A landscape with many valleys, sampled at points; each row gives a point and its height.
From any point a ball rolls to the lowest of the 2 points nearest to it. It stops when none of these is lower. Distance is the straight distance between rows; heights are no part of it.
j661 (h 5.54): [ 96  11  36 -42  -6 -27  -3  50 -19 -37 -53  57 -35  -5   5 -11  21  15
  52 -49 -38  50   2 -14 -55  67  59  -5  14  75 -16  28  12 -53 -68  37
  34]
j974 (h 5.05): [-14 -19  32 -15  12 -14  14  41 -24  -5  -2   3  41 -25  28 -12  87 -39
  29  -6 -17  19 -56  38  29  -5  14  21  -4 -38  48   7   0  24 -11 -40
  -7]
j349 (h 4.53): [  3  -2  34   2  11   2  30   8  -3  20  45 -34   5 -27 -10   6  32   3
 -38  38  15 -55  13  36  26 -28 -46  29  -6 -32 -53 -27  10  34  33 -59
 -45]
j600 (h 5.30): [-51 -20   3  44 -56 -22 -46 -41 -16 -37  57  20 -10   1  48 -34  -9  11
 -20   5  -6  17 -24  -4 -62 -41   0  31 -29  14  88  50 -11  17  35  -9
  13]
j153 (h 7.00): [-37 -18  19 -14  -1   4  -8  36  -5 -27  14 -40  13 -44  -9  -7  76 -37
 -16  41   6 -37 -36  30  16 -30 -10  36 -24 -49  25 -39  -5  21  22 -29
   9]
j23 (h 3.67): [ 45  30  45 -52  36  -6   0  58 -24  48 -72  41  15 -40  42 -28  58 -64
  73 -79 -54  30 -62 -15   7  61  50 -10  30  36  15  14  42 -10 -41  28
  26]
j869 (h 4.62): [ 26  13 -25 -32  -6 -33  -2  41 -16 -52 -28  19  12 -26 -43 -17  44 -27
  32   7 -11  -6 -21  -1 -18  20  62  -5  11   0   1  18  15  -6 -40 -10
  47]
j826 (h 3.30): [-33 -22 -46  -4   2  81 -15  19  52 -15 -29 -19   7  19 -26  19 -29   7
  -1   3   6  11  -6 -18  31  -5 -11 -18 -41 -67  -2 -48  -9 -15  47  66
  32]
j168 (h 4.65): [-19 -23  11  60  -2 -36  27 -62 -26  46  28   6  18  -8  10  16 -46   2
 -45  29  28 -53  14   5 -27 -29 -47  19  -6   6 -28  -3  18  35  19   1
 -42]
j935 (h 7.06): [-27  -4 -18  16  -3   5  -3 -23 -14  -6  15  31   8  50  35  -8   2  14
   9 -35   1  73  -3  -1  15 -18   3 -34 -16  11  59  43 -49 -26   0  14
   4]
j748 (h 6.35): [-48  -8 -69 -29 -18  22 -10  52  45 -54 -33  -6   5  -7 -72   2  24 -35
  31  24  -5  -6 -12 -17  34  -5  51 -19   5 -46  26 -14   8 -34  -5  47
  64]
j842 (h 6.07): [-23   2  25  32 -17 -40 -30   8 -25 -25  53 -56 -47 -57 -23 -21  30 -22
 -35  78   2 -46  19  25 -33 -52 -33  77 -22  12  44 -22  28  37  26 -50
  -4]
j973 (h 4.70): [ 20   4  13   5   0  -9  -8  10  -7 -37  65 -27 -52 -28 -38 -18  20   0
 -46  65  -5 -74  34  25 -13 -21 -22  29  -9  -6 -23 -32  19  14  17 -52
 -35]
j698 (h 3.09): [-54 -28 -20  54 -29   3 -24 -27  -1 -14  19 -32 -37 -17 -24  -2 -36   5
 -61  68  30 -77  17  -7 -32 -56  -7  48 -39   8  12 -14  47  27  53  16
   9]
j11 (h 3.13): [-66 -21 -73  -5 -42  72 -34  13  50 -93  33 -50 -74  31 -71  12 -22  17
 -30  22   2  -9  42 -27  32 -27  -1  -9 -23 -21   5   1 -15 -29  26  56
  27]
j204 (h 6.66): [  7   6  57  15  22 -65  40 -11 -33  71 -14  16  44  -5  50 -18  34 -31
  11 -17   6  23  -2  12  18  21   7   6  26  27 -14  32   6  -3 -18 -35
 -33]
j176 (h 5.07): [  9  -7 -13  19 -27 -17 -52  -6 -15 -29  -5 -15 -14 -37   1 -31  10 -13
  -5  48 -13 -72 -25   4 -44  12  24  38  -6   6  -4 -26  39  34  15 -27
  27]
j545 (h 2.54): [-50 -46  44  38  -1  -2   1 -25 -31  70  11 -40  32 -24  45  12  -8  -2
 -34  24   8 -81 -14   6 -42 -40 -53  62  -9 -19 -38 -32  29  65  40 -25
 -46]
j144 (h 5.83): [-38 -18  11  49 -33 -26 -72 -23 -31   5  35  -9 -29 -25  48 -32 -17  -6
 -18  45  -3 -39 -29   3 -77 -48 -23  68 -30  25  58   6  28  65  40 -37
  -1]
j814 (h 4.39): [ 55   9 -44 -27 -27  52 -36  -5  33 -79  58   9 -88 -20 -28 -36 -75  49
 -38  50  -8 -43  20   1 -25  12  13  20 -11   1 -15 -22   6 -10  17  -3
  -7]
j552 (h 7.48): [ 47  45  55 -66  53  11  26  49 -10  44 -39 -13  14   7  18   9  32   3
  58 -52 -11  48 -21  27  42  38 -15 -31  32  -1 -31 -18 -17 -23 -21 -29
 -23]
j435 (h 4.54): [ 12  21 -19   6  27  24  13 -32   5  44 -13  21  17  44  23  16 -55  28
   5 -35  19  44  12  -8   8   4 -15 -41   9   3  16  21 -33  -5   4  17
 -29]
j722 (h 3.31): [ -9  13 -66 -39 -33  74 -16  -3  72 -55 -17   3 -10  45 -64  24 -97  33
  11  -2  -1  51  27 -26   7  22   9 -38  -5  -3  16  -2 -18 -60 -22  68
  35]
j719 (h 2.55): [  32   -9   18   -7   23   40  -10   -6   22   44   -5  -21  -17  -23
    9   18  -14   22  -13    6  -12  -76   -1   -8   -9   24  -20   11
   21  -20 -111  -77   15   54   18  -27  -21]
j805 (h 5.79): [ 75  19  21 -32  34 -15  -8 -33  18  35 -28  29 -11   2  14  11 -56  32
  19 -35 -18 -16  34 -14 -12  62  -1 -26  62  59 -76 -28   9  20 -14   4
   6]
j657 (h 5.96): [-23  -4   2  43 -29 -25 -52 -32 -17 -31  61 -17 -61 -37  11 -27  -9  -2
 -47  66   2 -43  22   6 -57 -68 -35  61 -39  26  58   8  22  48  26 -29
 -15]
j939 (h 1.97): [ 67  19  52 -49  25 -71  52  82 -37 -18 -45  25   6 -37  -8 -12 100 -21
  46 -19   4  35  -6   4  13  15  29  -2  29  37   9  37   6 -16 -73 -32
   5]
j234 (h 4.55): [ 45   4 -17  -5 -16  -5 -21  13  -1 -70  49  -8 -86 -26 -48 -29 -31  31
 -37  60  -6 -56  27   1 -11 -10   1  19  -7   3 -11   1   7 -13   0 -37
 -16]
j944 (h 2.79): [-44  -6 -79 -16 -32  81 -32  21  65 -66 -10 -20 -17  44 -48  21 -46  17
   3   3   4  17  16 -17  20 -14   6 -29 -29 -42  15 -13 -16 -42  13  73
  36]
j713 (h 4.08): [ -7 -17 -42  40  -2  29  18 -41  28  -7  28  -9 -31  11 -40  16 -73  37
 -56  27  38 -50  46 -21 -23 -35 -31  -7 -20 -14 -18   2  -1   7  33  32
 -17]
j291 (h 5.52): [ 38  23  19 -17  35  -5   1  -8   4  49 -31   1  24   4  19  12  -9   4
  21 -25  -9 -13  13   5   6  38  -5 -14  41  10 -62 -32   1  18  -1 -17
  -1]
j705 (h 5.38): [-15  -3  57 -28   5 -42  27  33 -15  55   7 -14  61 -45  56 -21  92 -48
  30 -17 -15  14 -64  40  14  19   2  30  27 -31   9  11  15  32 -29 -46
 -25]
j475 (h 5.15): [-21 -26 -18  12   7  33  12 -22  -1 -12  54   2 -28  34   5  19 -23  36
 -42  -3  17   8  32   9  32 -45 -59 -10 -24 -32   2   3 -53  10  16  -4
 -49]
j478 (h 5.10): [-48 -27  12  58 -40 -57 -10 -48 -38  17  59  18  26   2  58 -22   3  -6
 -23   1  -4   8 -18 -20 -60 -36 -28  31 -13  10  60  43  15  32  14 -23
 -23]
j908 (h 2.71): [-60 -25 -46  25 -16  38   5 -13  51 -47  40 -48 -65  33 -57  26 -26  21
 -51  12  26 -11  65 -26  36 -46 -31  -6 -19 -24 -12  10 -24  -9  28  33
   3]
j563 (h 4.89): [ 40  15 -15  -7   4  18 -28  -4  -5 -34  24  34 -15  28  32  -5 -20  36
 -12 -31 -14  37  -1  16  -7  10 -11 -17 -15 -21  21  25 -41  -9   5  -5
 -24]
j472 (h 3.51): [-76 -34 -52  62 -34  21 -18 -25   9 -10   9 -20  -6   3 -23  17 -33 -13
 -36  41  36 -51   7 -28 -14 -54   6  17 -32 -15  16  -9  38  10  60  63
  34]
j840 (h 5.93): [ 59  35 -16 -49  -6  11 -28  26  16 -46 -57  37  11 -13 -20 -18  -3  -4
  45 -18 -18   3 -16 -20 -26  59  63 -21  21  32 -13 -17  31 -15 -34  21
  52]
j235 (h 5.16): [102  34  10 -29  25   3 -20 -28  -3  17  -8  67 -27  17  39 -18 -62  56
  18 -50 -16  56  44 -16 -48  67   6 -15  25  69 -26  31 -38 -22 -40  20
 -18]
j382 (h 4.74): [ 35  30  -7 -11  16  29 -12 -15 -16  23 -15  42  11  35  56 -10 -44  29
  25 -50 -18  62 -17   0 -14  29   8 -28  -4   6  25  37 -38 -27  -8   9
 -18]
j442 (h 5.73): [ -3   2 -23  -1  -7  29 -20  11  15  17 -50  -9  13 -34 -48   6   5 -30
  12  24   2 -75 -27 -23  -7  24  40   4  -9 -21 -53 -60  43  19  18  13
  43]
j687 (h 2.69): [-32  -3 -47  37 -35   9 -17  -9  18 -42  37 -28 -57 -11 -73  -3 -26  -4
 -53  73   5 -66  37  -8  -2 -42   9  20 -15  -8  -7 -10  23 -12  37  22
  16]
j90 (h 6.38): [ 22  50  -8 -44  53   1  19   4  31  25 -76  -9   9  24 -55  -1 -45   5
  43  -6  30  49  38 -22  32  28  14 -59  19  38   0  -4 -14 -51 -22  20
  32]
j175 (h 1.92): [-80 -21 -72  16 -36   7   6 -15  55 -49  33 -40 -30  56 -62  23  -6   0
 -22   3  35  16  73 -14  53 -44  -1 -28   5   7   2  38  -9 -33   4  48
  36]
j303 (h 3.59): [ 30  44  14 -52  40 -43  43  59 -17  15 -64  14  22 -30 -42 -18  51 -32
  58 -34  13  23  -4 -17  47  38  46 -25  26  31   7  17   2 -45 -49  -6
  23]
j373 (h 6.40): [ 30  27  48  -6  25 -80  52  -3 -33  69 -45  28  26 -17   7 -20  34 -47
  45 -30   9  27   4  -5  11  50  32 -14  44  68  -6  42  15 -26 -30 -20
   8]
j756 (h 6.19): [-10 -10  25  32   0 -41   8 -45 -30  67  -3  -5  47  -5  67  -1 -19 -16
   1 -10  -2 -39 -28 -10 -29   4  -8  22  30  12 -36  -5  23  47   2 -25
 -19]
j108 (h 4.05): [-10 -24 -56  -4 -29  97 -57  -7  14 -63  10  27 -23  16  16  -9 -63  32
  -4   1   2 -13 -24  -8 -28   9   3   2 -34 -38  34 -22 -23   4  24  35
   6]
j775 (h 5.33): [ 94  28  36 -35  -2  -8 -16   1   4  -9 -36  66 -31   6   9  -8 -30  47
  37 -58 -39  55  21 -21 -46  83  43 -11  27  99 -35  36  -7 -46 -45  25
  24]
j415 (h 2.01): [ 83 -10  75 -18  -3 -98   6  44 -24  -6 -15  42 -30 -35  37  -5  77 -11
  48 -36 -54  19  -7   1 -52  67  36   7  41  75 -26  31  18  20 -69 -23
  15]
j379 (h 6.04): [ 39  11  24 -10  26 -34  66 -17 -10   9  11  -4  -5  22 -26   7  -6  17
 -20  11  29  26  51  34  58  -3 -39 -27  18  13 -32  12 -23 -25 -12 -41
 -58]
j976 (h 7.17): [-68 -36  -8  -1   5  -8  25  18   1  14   2 -27  44 -64 -33  12  60 -58
 -13  42  21 -56 -34  14  27 -33   2  29 -26 -55  13 -23  15  33  17  -7
  28]
j473 (h 6.14): [ 36   7   9  18   5 -34  25 -27 -13 -27  49   9 -25  20  -9   6  -3  25
 -34  24   5  10  43  12  15  -6 -26   0  -4  10  -8  32 -26 -18 -11 -38
 -42]
j922 (h 4.22): [-35  10 -49   1  18  58   3 -40  26  33 -23  13  17  54  18  23 -87  19
   9 -24  21  67   6 -20   1  -6  -3 -51 -16   9  38  26 -25 -27  12  72
   1]
j346 (h 6.86): [-21 -26  10  12  12  46  -5  23  -2  11  12 -25  16 -15  25   9  38  -1
 -13  13 -13 -34 -45  20   8 -23 -21  31 -23 -65 -16 -39 -19  35  26 -16
 -11]
j581 (h 5.26): [ 42  24 -13 -12  18  18 -15 -19  12  13 -20   6   7  10 -23   4 -39   8
   8  -6   1  -5   0  -5 -11  34  26 -19  16   1 -34 -32   4   0   2  12
  21]
j599 (h 4.76): [ 26   2  11   9  19   2  34 -14  15  26  21 -32 -14 -13 -42  13 -28  14
 -47  38  12 -68  35  20  25 -17 -40   8   3 -28 -69 -47  -1  18  29 -20
 -37]
j833 (h 5.89): [ 16   4  20  22  -6 -25 -46 -38 -29  61  -6  32  21  12  84   7 -35  12
   9 -34 -27 -28 -28 -16 -49  33  -4  27  39  20 -50 -15  12  55  -5  -5
  -7]
j447 (h 7.13): [-43 -33  -8  -6 -14  42 -13   4 -14 -39  34   2  -1  40  39  -6  36   9
  -3 -17  -8  37 -24  12  34 -41 -16 -15 -34 -57  49  10 -34  12  24  -8
  -4]
j855 (h 6.18): [ 60  21  32  -5   7 -74  17   0 -19   0 -33  42  -2  -9   0  -6  26   1
  28 -27   2  26  13  -5 -20  50  34  -2  28  70 -11  43  -3 -37 -48 -11
  19]
j267 (h 6.29): [ -9  -3  12  -4 -26 -21  10  39 -24 -84  44 -41 -37  -9 -40 -13  70   7
 -24  43  -5 -11  10  35  19 -55 -23  11 -15 -21  30   6 -14  -4 -18 -54
 -20]
j768 (h 6.55): [-56 -28 -34  14 -16  27   3  35  24 -49  15 -55 -35  -7 -63  11  26 -26
 -46  45  11 -48  28  -2  41 -43  -9  20 -36 -57   8 -28   1  -1  31  11
  38]
j517 (h 3.75): [-29 -22 -54   8 -11  80 -43  -5  25   3 -23   5  14  14  17  17 -57   6
   7 -11  -6 -11 -36 -21 -24   4   8  -6 -30 -44  12 -40   6  16  43  54
  16]
j337 (h 6.17): [ 47  42  10 -23  27 -42  29  -8   6  22 -36  13   8  20 -24  -2 -16  15
  19  -4  13  30  38 -10  25  32  10 -28  28  44 -26  -4  -6 -38 -27 -12
   1]
j330 (h 3.62): [-68 -33  30  35 -12 -23   9 -28 -29  26  29 -24  29  -6  32  15  37 -23
 -21  20  16 -20 -13  15   5 -52 -23  21 -27 -29  26   5  11  34  25 -10
  -6]
j628 (h 5.32): [ 45   6  12  14 -13 -13 -59 -14 -10  -6  -9  25   1 -13  26 -13 -12  10
  10   2 -31 -63 -21   0 -48  44  22  22  15  20 -39 -29  19  28   4 -10
  26]
j399 (h 1.49): [ -1 -24  33  19  19  13   6 -14  -5  73   3 -35  28 -20  36  21   1  -2
 -26  11   4 -73 -24  11 -10  -4 -33  47  12 -20 -92 -50  22  62  20 -29
 -34]
j422 (h 6.91): [-58   3 -16  -6  11  -4  21 -12   3  -1   0   7   1  56   3   4  15  -9
  15 -36  16  77  44  -8  75 -22  -1 -60 -17  23  57  58 -33 -41  -7   4
  -4]
j891 (h 6.16): [ -1  -4  28  33  -3 -42   1 -25 -34  77 -12  25  50   2  81 -23  17 -21
  25 -40 -25  18 -56  -2 -31  25  17  23  30  22  24  39  35  21  -2  -7
   0]
j586 (h 5.64): [-19  -8  10  19 -33  -9 -73  -2 -28   5  27  -3  -8 -20  67 -40   8 -21
  11  19 -25 -35 -75  -5 -76  -4  -3  67 -19 -11  55 -16  23  61  39 -25
  -8]
j767 (h 6.06): [-21   4 -59 -21  -1  23  -6  29  30  -9 -63   3  36 -24 -57  -6  19 -35
  27   8   0 -28 -36 -14  16  20  45 -16 -10 -49  -3 -48  38  -5  14  31
  57]
j871 (h 3.14): [ 44   6 -25  -8  28  60 -35   2  37  -2 -20  -5 -25 -13 -19   0 -47  29
  -7  26 -18 -71 -10 -23 -28  34 -24   6   1 -24 -72 -67  11  35  34  10
  -9]
j443 (h 4.97): [ 56  34  33 -23  22   4 -26 -10 -11  44 -39  46   7  16  57  -2 -36  23
  40 -70 -35  59  -2 -22 -35  62   9 -21  33  52  -6  31 -25 -19 -26  30
   1]
j570 (h 4.33): [ 46  20  48 -26   8 -12 -11  36 -22  28 -31  36  16  -5  57 -27  56 -34
  55 -70 -46  44 -58  11 -20  45  46  -5   9   8  30  18   9 -12 -38  11
  19]
j223 (h 5.99): [ 82  25  39 -11  15 -47   5 -15  -9   9   1  23 -10   1  -3  -4   1  18
  11 -16 -14  -1  31  -1  -3  53  14 -22  49  60 -51   0  11 -15 -32 -25
  -3]
j880 (h 5.46): [  2 -30  -9  30 -26   6 -65 -31 -18 -20  34  25  -2  -6  59 -14 -17   1
 -17   3  -7 -14 -41   0 -64 -14   4  40 -18 -13  57  15   8  27  22  -3
  -6]
j607 (h 7.53): [ 24  51  45 -47  68  11  41   7   8  66 -63 -19  31  27   2   6  -8  -3
  42 -24  13  56  18  17  56  20 -22 -39  23  28 -32 -25 -17 -23 -11 -14
 -26]
j427 (h 5.13): [-85   3 -53  -4  -6  19  22  14  68  11 -28 -50  13  35 -66  41 -30 -19
  -9   9  33  26  37 -23  63 -30  12 -41   6  -7   3   1  -3 -36  15  71
  58]
j390 (h 4.87): [ 23   0 -18  -8 -37   1 -26  10 -16 -43 -12  33  20 -23   2 -18  21 -14
  26 -10 -11   3 -40  -3 -15  33  62  -2   6   1  41   8  22  -4 -12  13
  48]
j932 (h 6.57): [  3  31 -20 -30  33  26  19   4  28   7 -39 -10   2  50 -39  12 -27  16
  17  -8  20  80  39  -9  52  -7   1 -57  12  10  18   5 -28 -54  -5  23
  -2]
j956 (h 7.35): [ 18  27  12 -29  32  36  14  35 -18  22 -36  -4  19  24  13  -4  31  -4
  32 -28  -9  55 -22  19  36  18  -9 -29   2 -30  17 -12 -21 -26  -7  -1
  -8]
j675 (h 6.49): [-43 -19  17  49   0 -56  24 -31 -44  87   6  10  85  -5  69 -17   5 -29
   5 -10   5 -13 -49  -1 -25 -12  -6  13   9  20  10  18  57  40   4   3
 -23]
j380 (h 6.21): [ 20   4  -2  -4 -11 -29  26  21  -3 -73  67 -12 -44   9 -46  -1  19  21
 -26  30  -3  22  44  27  42 -43 -23 -17  -9  -8   9  17 -22 -27 -18 -40
 -43]
j907 (h 7.12): [ -5  -8  -4  43 -11 -13  -3 -46 -19   0  49  57  11  33  80   2 -30  35
  -5 -41   5  62 -30 -13 -17 -26 -15  -5 -23  15  58  56 -45  -6  -7  -9
 -26]
j678 (h 5.08): [ 24  20 -34 -18 -16  30 -35   5   8 -35 -14   7  -4   7 -14 -11 -13  14
  19   1  -8  17 -17   7  -7  24  35 -25  -5 -18  17 -10  -3 -21   4  23
  23]
j61 (h 4.21): [ 33  38 -20 -48  30 -30  22  53 -14 -22 -69  18  22 -53 -54  -3  65 -35
  53  -9   0 -24 -19 -17  29  28  61 -15  34   5 -14 -14  38  -6 -56  -1
  48]
j233 (h 2.94): [ 58   4  70 -35  25 -78  16  55 -26  28 -45  53   0 -55  44 -14  98 -55
  63 -64 -51  20 -33  -8 -16  73  61   3  37  57 -13  37  33  20 -71  -3
  32]
j339 (h 3.81): [-15  31 -38 -24  -1  54  -2 -16  49   3 -50  15  20  50 -27   9 -82  17
  20 -12  22  54  23 -31   6  15  25 -53   1  10  30   3 -14 -30  -6  64
  46]
j660 (h 5.02): [  5 -11 -31  -2   7  39  -7  -4  13 -41  19  -3 -24  28 -14   9 -22  35
 -16  -6  -5  16  -3  15  26 -20 -18 -23 -24 -42   5 -16 -38  -1  12  -4
 -13]
j305 (h 3.17): [-70 -43  28  63 -12  -3  -5 -31 -34  38  41 -38   5 -24  41  13   4  -7
 -47  34  15 -47 -15   8 -31 -77 -60  54 -41 -18  24 -10  23  54  45  -3
 -48]
j321 (h 7.07): [ -8  13  32  -2  64  15  42 -30 -10 109 -40  -7  42  29  43  13 -41  12
  13 -38  19  46  18   1  28  15 -50 -23  27   7 -30   4 -24  -1   1   2
 -55]
j745 (h 4.71): [ 20  11  31 -17  12  -7  23  49 -25  12  -7  18  25   1  39 -18  67 -27
  39 -46 -28  56 -61  19  24  16  35 -11  -7 -21  61  35   3 -20 -25  -6
  -1]
j253 (h 2.20): [-27  -3 -34  22 -37 -33  -8 -10   2 -42   3  -8 -14 -31 -72 -13  -6 -22
 -29  59  19 -64  13  -7 -19 -12  40  17   1   1  -8  -8  33  -9   2   0
  45]
j568 (h 1.61): [-27  -5 -25  31 -29 -56   9  -1 -18 -57  32 -12  -9 -18 -54  -2  21 -22
 -27  46   7 -17  29  11   1 -35  13   2   7  13  27  18   6  -8  -2 -17
  19]
j358 (h 0.92): [-72 -21 -35  29 -28 -28   6 -23   2 -49  39 -10 -18  32 -38  11  15 -16
 -38  24  16  19  48  -3  31 -44   3 -22   2  13  28  33 -20 -23   9  12
  29]
j816 (h 4.24): [ 36   4 -45 -41 -28  80 -60  13  24 -92  18  14 -49   4 -28 -26 -52  46
  -2  25 -10 -23 -12  10 -28  16  21  15 -12 -18   6 -28 -25 -16   4  15
  11]
j914 (h 6.75): [-17  -1 -56 -32 -54  31 -20  19  35 -90   1  14  -9  22 -58 -11 -32  16
  28   9   2  48   3  -5  14  10  55 -20   2  22  49  26 -16 -66 -38  46
  63]
j831 (h 3.52): [ 17  11 -43  -5 -11  46 -27  20  32 -40  -5 -13 -42 -11 -47   4 -48  28
 -24  46   1 -55  17 -15 -14  16  13   5 -16 -19 -37 -44  15  -5  20  17
   8]
j261 (h 4.88): [-27 -19  32  63 -14 -59  11 -54 -42  41  49   5  33  -2  56  -1 -11   0
 -32  18  10 -16   3  14 -49 -28 -46  29  -1  16   2  22  19  39  -1 -29
 -49]
j987 (h 4.37): [ -8 -16 -26  55   3   3  31 -44  11  34   0  -7  29   7 -15  29 -75   7
 -42  23  35 -52  21 -20 -22 -35 -18   0  -6   2 -49 -14  24  33  31  23
 -13]
j797 (h 5.75): [-17 -29  55  12  -6 -61   0   2 -31  69  14  11  54 -36  73 -22  62 -47
  19 -27 -26   3 -70  12 -33  20   8  46  19 -18  33  22  23  51 -23 -37
 -17]
j137 (h 4.29): [-48 -30  54  24  -5  24  29  -8 -17  22  58 -57   4 -31  22  16  28   7
 -44  33   3 -39   6  43   7 -52 -80  49 -23 -49 -15 -16  -9  40  34 -45
 -72]
j340 (h 7.23): [-24 -15   7 -17  22  44  18  21 -10  20   6 -12  33  21  37   8  51  -6
   3 -26  -6  45 -38  35  50 -14 -17 -23 -15 -60  25   2 -44  -2  15 -20
 -31]
j83 (h 5.74): [ 84  47  18 -53 -14  15 -43  30 -15 -15 -72  50  -5 -20   6 -10  10   3
  64 -54 -34  42 -11 -24 -38  81  63 -29  17  70  -7  -4  27 -42 -44  51
  49]
j533 (h 2.80): [ 30  22  62 -68  40 -46  58  67 -29  42 -56   2  21 -38   9 -20  85 -48
  61 -34   7  32 -13  13  62  32  31 -17  33  27  -3   6   8 -16 -51 -33
  -2]
j962 (h 6.72): [-49   4 -30 -19  23  14  37   9  30 -16  -2 -30 -13  64 -48  28 -16   5
   0 -11  29  79  58 -21  85 -27 -18 -59 -13   3  27  22 -46 -51   2  16
   6]
j508 (h 5.31): [-17 -26  -7  28  29  44  49 -30  12  34  31 -21   4   3  14  46 -36  21
 -43 -16  28  -9  29   7  20 -42 -73 -11 -17 -35 -25 -15 -36  22  19   9
 -72]
j761 (h 3.83): [ -3  12 -62   8  -5  51 -23 -23  46 -24   7  14 -16  30 -43  21 -83  34
 -24  30  30 -23  26 -18 -16   3  -6 -13 -15 -32 -11 -15  -8  -5  26  45
  12]
j851 (h 7.01): [ -8 -18  34  45 -17 -57   9 -54 -31  25  54  50  18  29  92 -23   6   9
  -7 -37 -12  57 -30   3 -36  -5 -46  22  -6   8  58  68 -21  23 -17 -32
 -59]
j142 (h 5.66): [-44  -9 -34  24   7  12  45  -9  40  18  -6 -56  19  34 -70  47 -16   4
 -35  13  33   2  51  -8  57 -35 -13 -25   2 -24 -26  -8  -7 -31  17  31
   7]
j174 (h 6.96): [-10 -22 -22   6 -34  22 -37   3  -4 -96  46  18 -40  16  13 -15   8  42
 -13   2  -8  19  -1  14 -21 -27  13  14 -22 -14  58  31 -38  -7  -4  -8
  10]
j417 (h 4.01): [-66 -33  55  15 -13 -26  17  -5 -24  28  52 -48  21 -38  38  -2  52 -27
 -18  19   7 -16 -22  39 -12 -43 -57  54 -11 -39  28  -6  -8  45   6 -51
 -41]
j728 (h 5.04): [ 29  15  -4 -13  30   8  41  -8  25  36 -14 -35  18   0 -55  32 -26  12
 -22  24  17 -41  34  -4  23   6 -24 -23  15 -14 -83 -44  18 -11   9 -12
   6]
j493 (h 5.60): [ 55   6  35 -10  -1 -14 -52 -13   4  29 -26  48  -5  -3  58   8 -11   9
  30 -41 -44 -19 -22 -17 -32  64  24   6  41  39 -57 -10  13  37 -14   3
  12]
j17 (h 6.70): [-30 -29 -21   7   4  48  -5  16  23 -15  -5 -45 -19 -12 -17  23  15   1
 -31  31  16 -50 -14   3  13 -41 -13  23 -41 -59 -12 -58   1  13  46  -3
   5]
j387 (h 6.58): [-22  28 -55 -47 -28  37 -12  45  47 -70 -46  -4   0  23 -65  -3  -1 -21
  48  -5   2  41  -1  -8  34  21  46 -34   7  -6  29  -1  -6 -55 -25  52
  56]
j617 (h 6.90): [ 17  -4  67  51 -28 -88   9 -40 -20  28  62  21  14   0  72 -15  37 -12
  -8 -20 -13  39   0   7 -56   7 -56  35   7  18  28  51 -20  10 -40 -73
 -62]
j45 (h 6.85): [ -8   9  50   9  27 -28  29 -25 -37  78   3   7  47  13  52   7 -10  -2
  14 -35   7  26 -14  19  17   9 -35  12  18  -2 -34   8 -12  20 -16 -26
 -55]
j949 (h 5.91): [ -4  19  -9   4  28  -4  66  -9  11  13  10 -32   2  28 -64  30 -18  23
 -33  26  30  17  60  12  58 -22 -46 -29   9  -4 -43  -2 -27 -31   3 -10
 -29]
j115 (h 6.41): [-22 -22  -6 -12  -5  13  11  43  14 -57  42 -48 -46 -22 -68   2  52 -10
 -28  50  -5 -43  17  28  51 -54 -26  19 -16 -43  -3 -27   2 -14   5 -36
  -7]
j215 (h 7.32): [-16  37  26 -35  65  21  57 -27  -2 115 -71 -31  57   8  -6  25 -42 -10
  30 -14  29  32  24  -3  45  11 -14 -38  20  23 -50 -30  -8 -21   5   2
 -18]
j781 (h 7.04): [-11 -23  -6  -2 -25  10 -23  20 -16 -58  34   9  -8  11  42 -17  49   5
   7 -25 -11  48 -38  15 -13 -19  14 -10 -31 -18  87  37 -32   0  -1 -11
  16]
j676 (h 4.02): [-73 -34 -46  25  -9  21   6  -3  13   3 -17 -18  29  -1 -31   4  14 -37
 -24  20  16 -27 -20 -25  14 -38  24  -7 -24 -30  18 -13  21  -4  35  40
  46]
j76 (h 5.53): [ -9 -27   2  10  33  42  35 -20   3  63   5 -45  20 -19  22  40 -34  26
 -54   1  11 -46   7  14  -5 -18 -58  27   0 -33 -67 -45  -4  37  38   7
 -65]
j37 (h 2.62): [ 65  25  83 -46  24 -42   5  63 -18  33 -69  49 -28 -37  50 -21  69 -55
  84 -97 -53  48 -30 -31 -18  81  54 -13  38  75  -5  36  29 -18 -54  47
  47]
j740 (h 4.52): [-53 -11 -47  14   0  13   8  -3  28  12 -21  -6  34  19 -32  21 -19 -22
   4   8  29  23   9 -19  40 -24  23 -40 -12   0  24  16  10 -25  26  34
  42]
j131 (h 6.81): [ 29   6  54  30  -2 -74  36 -34 -31  21  23  19  21  -1  25  -3  37  -5
  -5  -8   9  29  22  25  -9   1 -35   6  13  26  -2  41 -17   6 -35 -53
 -59]
j522 (h 5.36): [ -8   3 -19  11  13  45  17  -7  37  36 -34 -18  17  -9 -35  39 -19  -3
 -10  21  11 -47  -1  -6   9   6  -7  -3 -11 -41 -49 -56  23   0  28  18
  20]
j410 (h 6.88): [  -7   -4  -38   -6  -61   21  -23    0   13 -112   35   19  -42   24
  -29  -15  -16   37   -5   -3    4   30   24   -6   10  -11   39   -7
  -12   19   38   49  -27  -54  -12   21   19]
j898 (h 4.86): [ -6  -2   3  21 -14  -6 -33 -10 -14 -12  32  -7 -24 -23   5  -2   2   4
 -31  50  -8 -57  -1  11 -29 -24 -14  44 -21 -18 -13 -27   2  33  37 -41
  -9]
j770 (h 1.29): [ 79  -2  51 -28   1 -66   9  62 -28 -41  -9  15 -20 -19   2 -14  74   0
  29 -19 -31  24  -2  12 -29  36  34   9  16  51 -16  16   6   0 -69 -50
  -7]

Call two points neighbours if one is among the 2 nearest of the other. Go from one point of each pair to the other, from neighbour to neighbour, staying as low as possible. Name the highest point that can't be avoided.
j358, j399 -> j76
j37, j770 -> j233
j358, j944 -> j11

For each start below, name every point that the ball comes to, in order.
j552 -> j956 j340 j447 j781 j174 j410 j914 j387 j748 j767 j442 j522 j728 j599 j349 j137 j417 j330 j305 j545 j399
j115 -> j267 j380 j473 j379 j949 j142 j427 j740 j676 j472 j698 j687 j253 j568 j358
j805 -> j291 j581 j678 j390 j869 j61 j303 j533 j939 j770
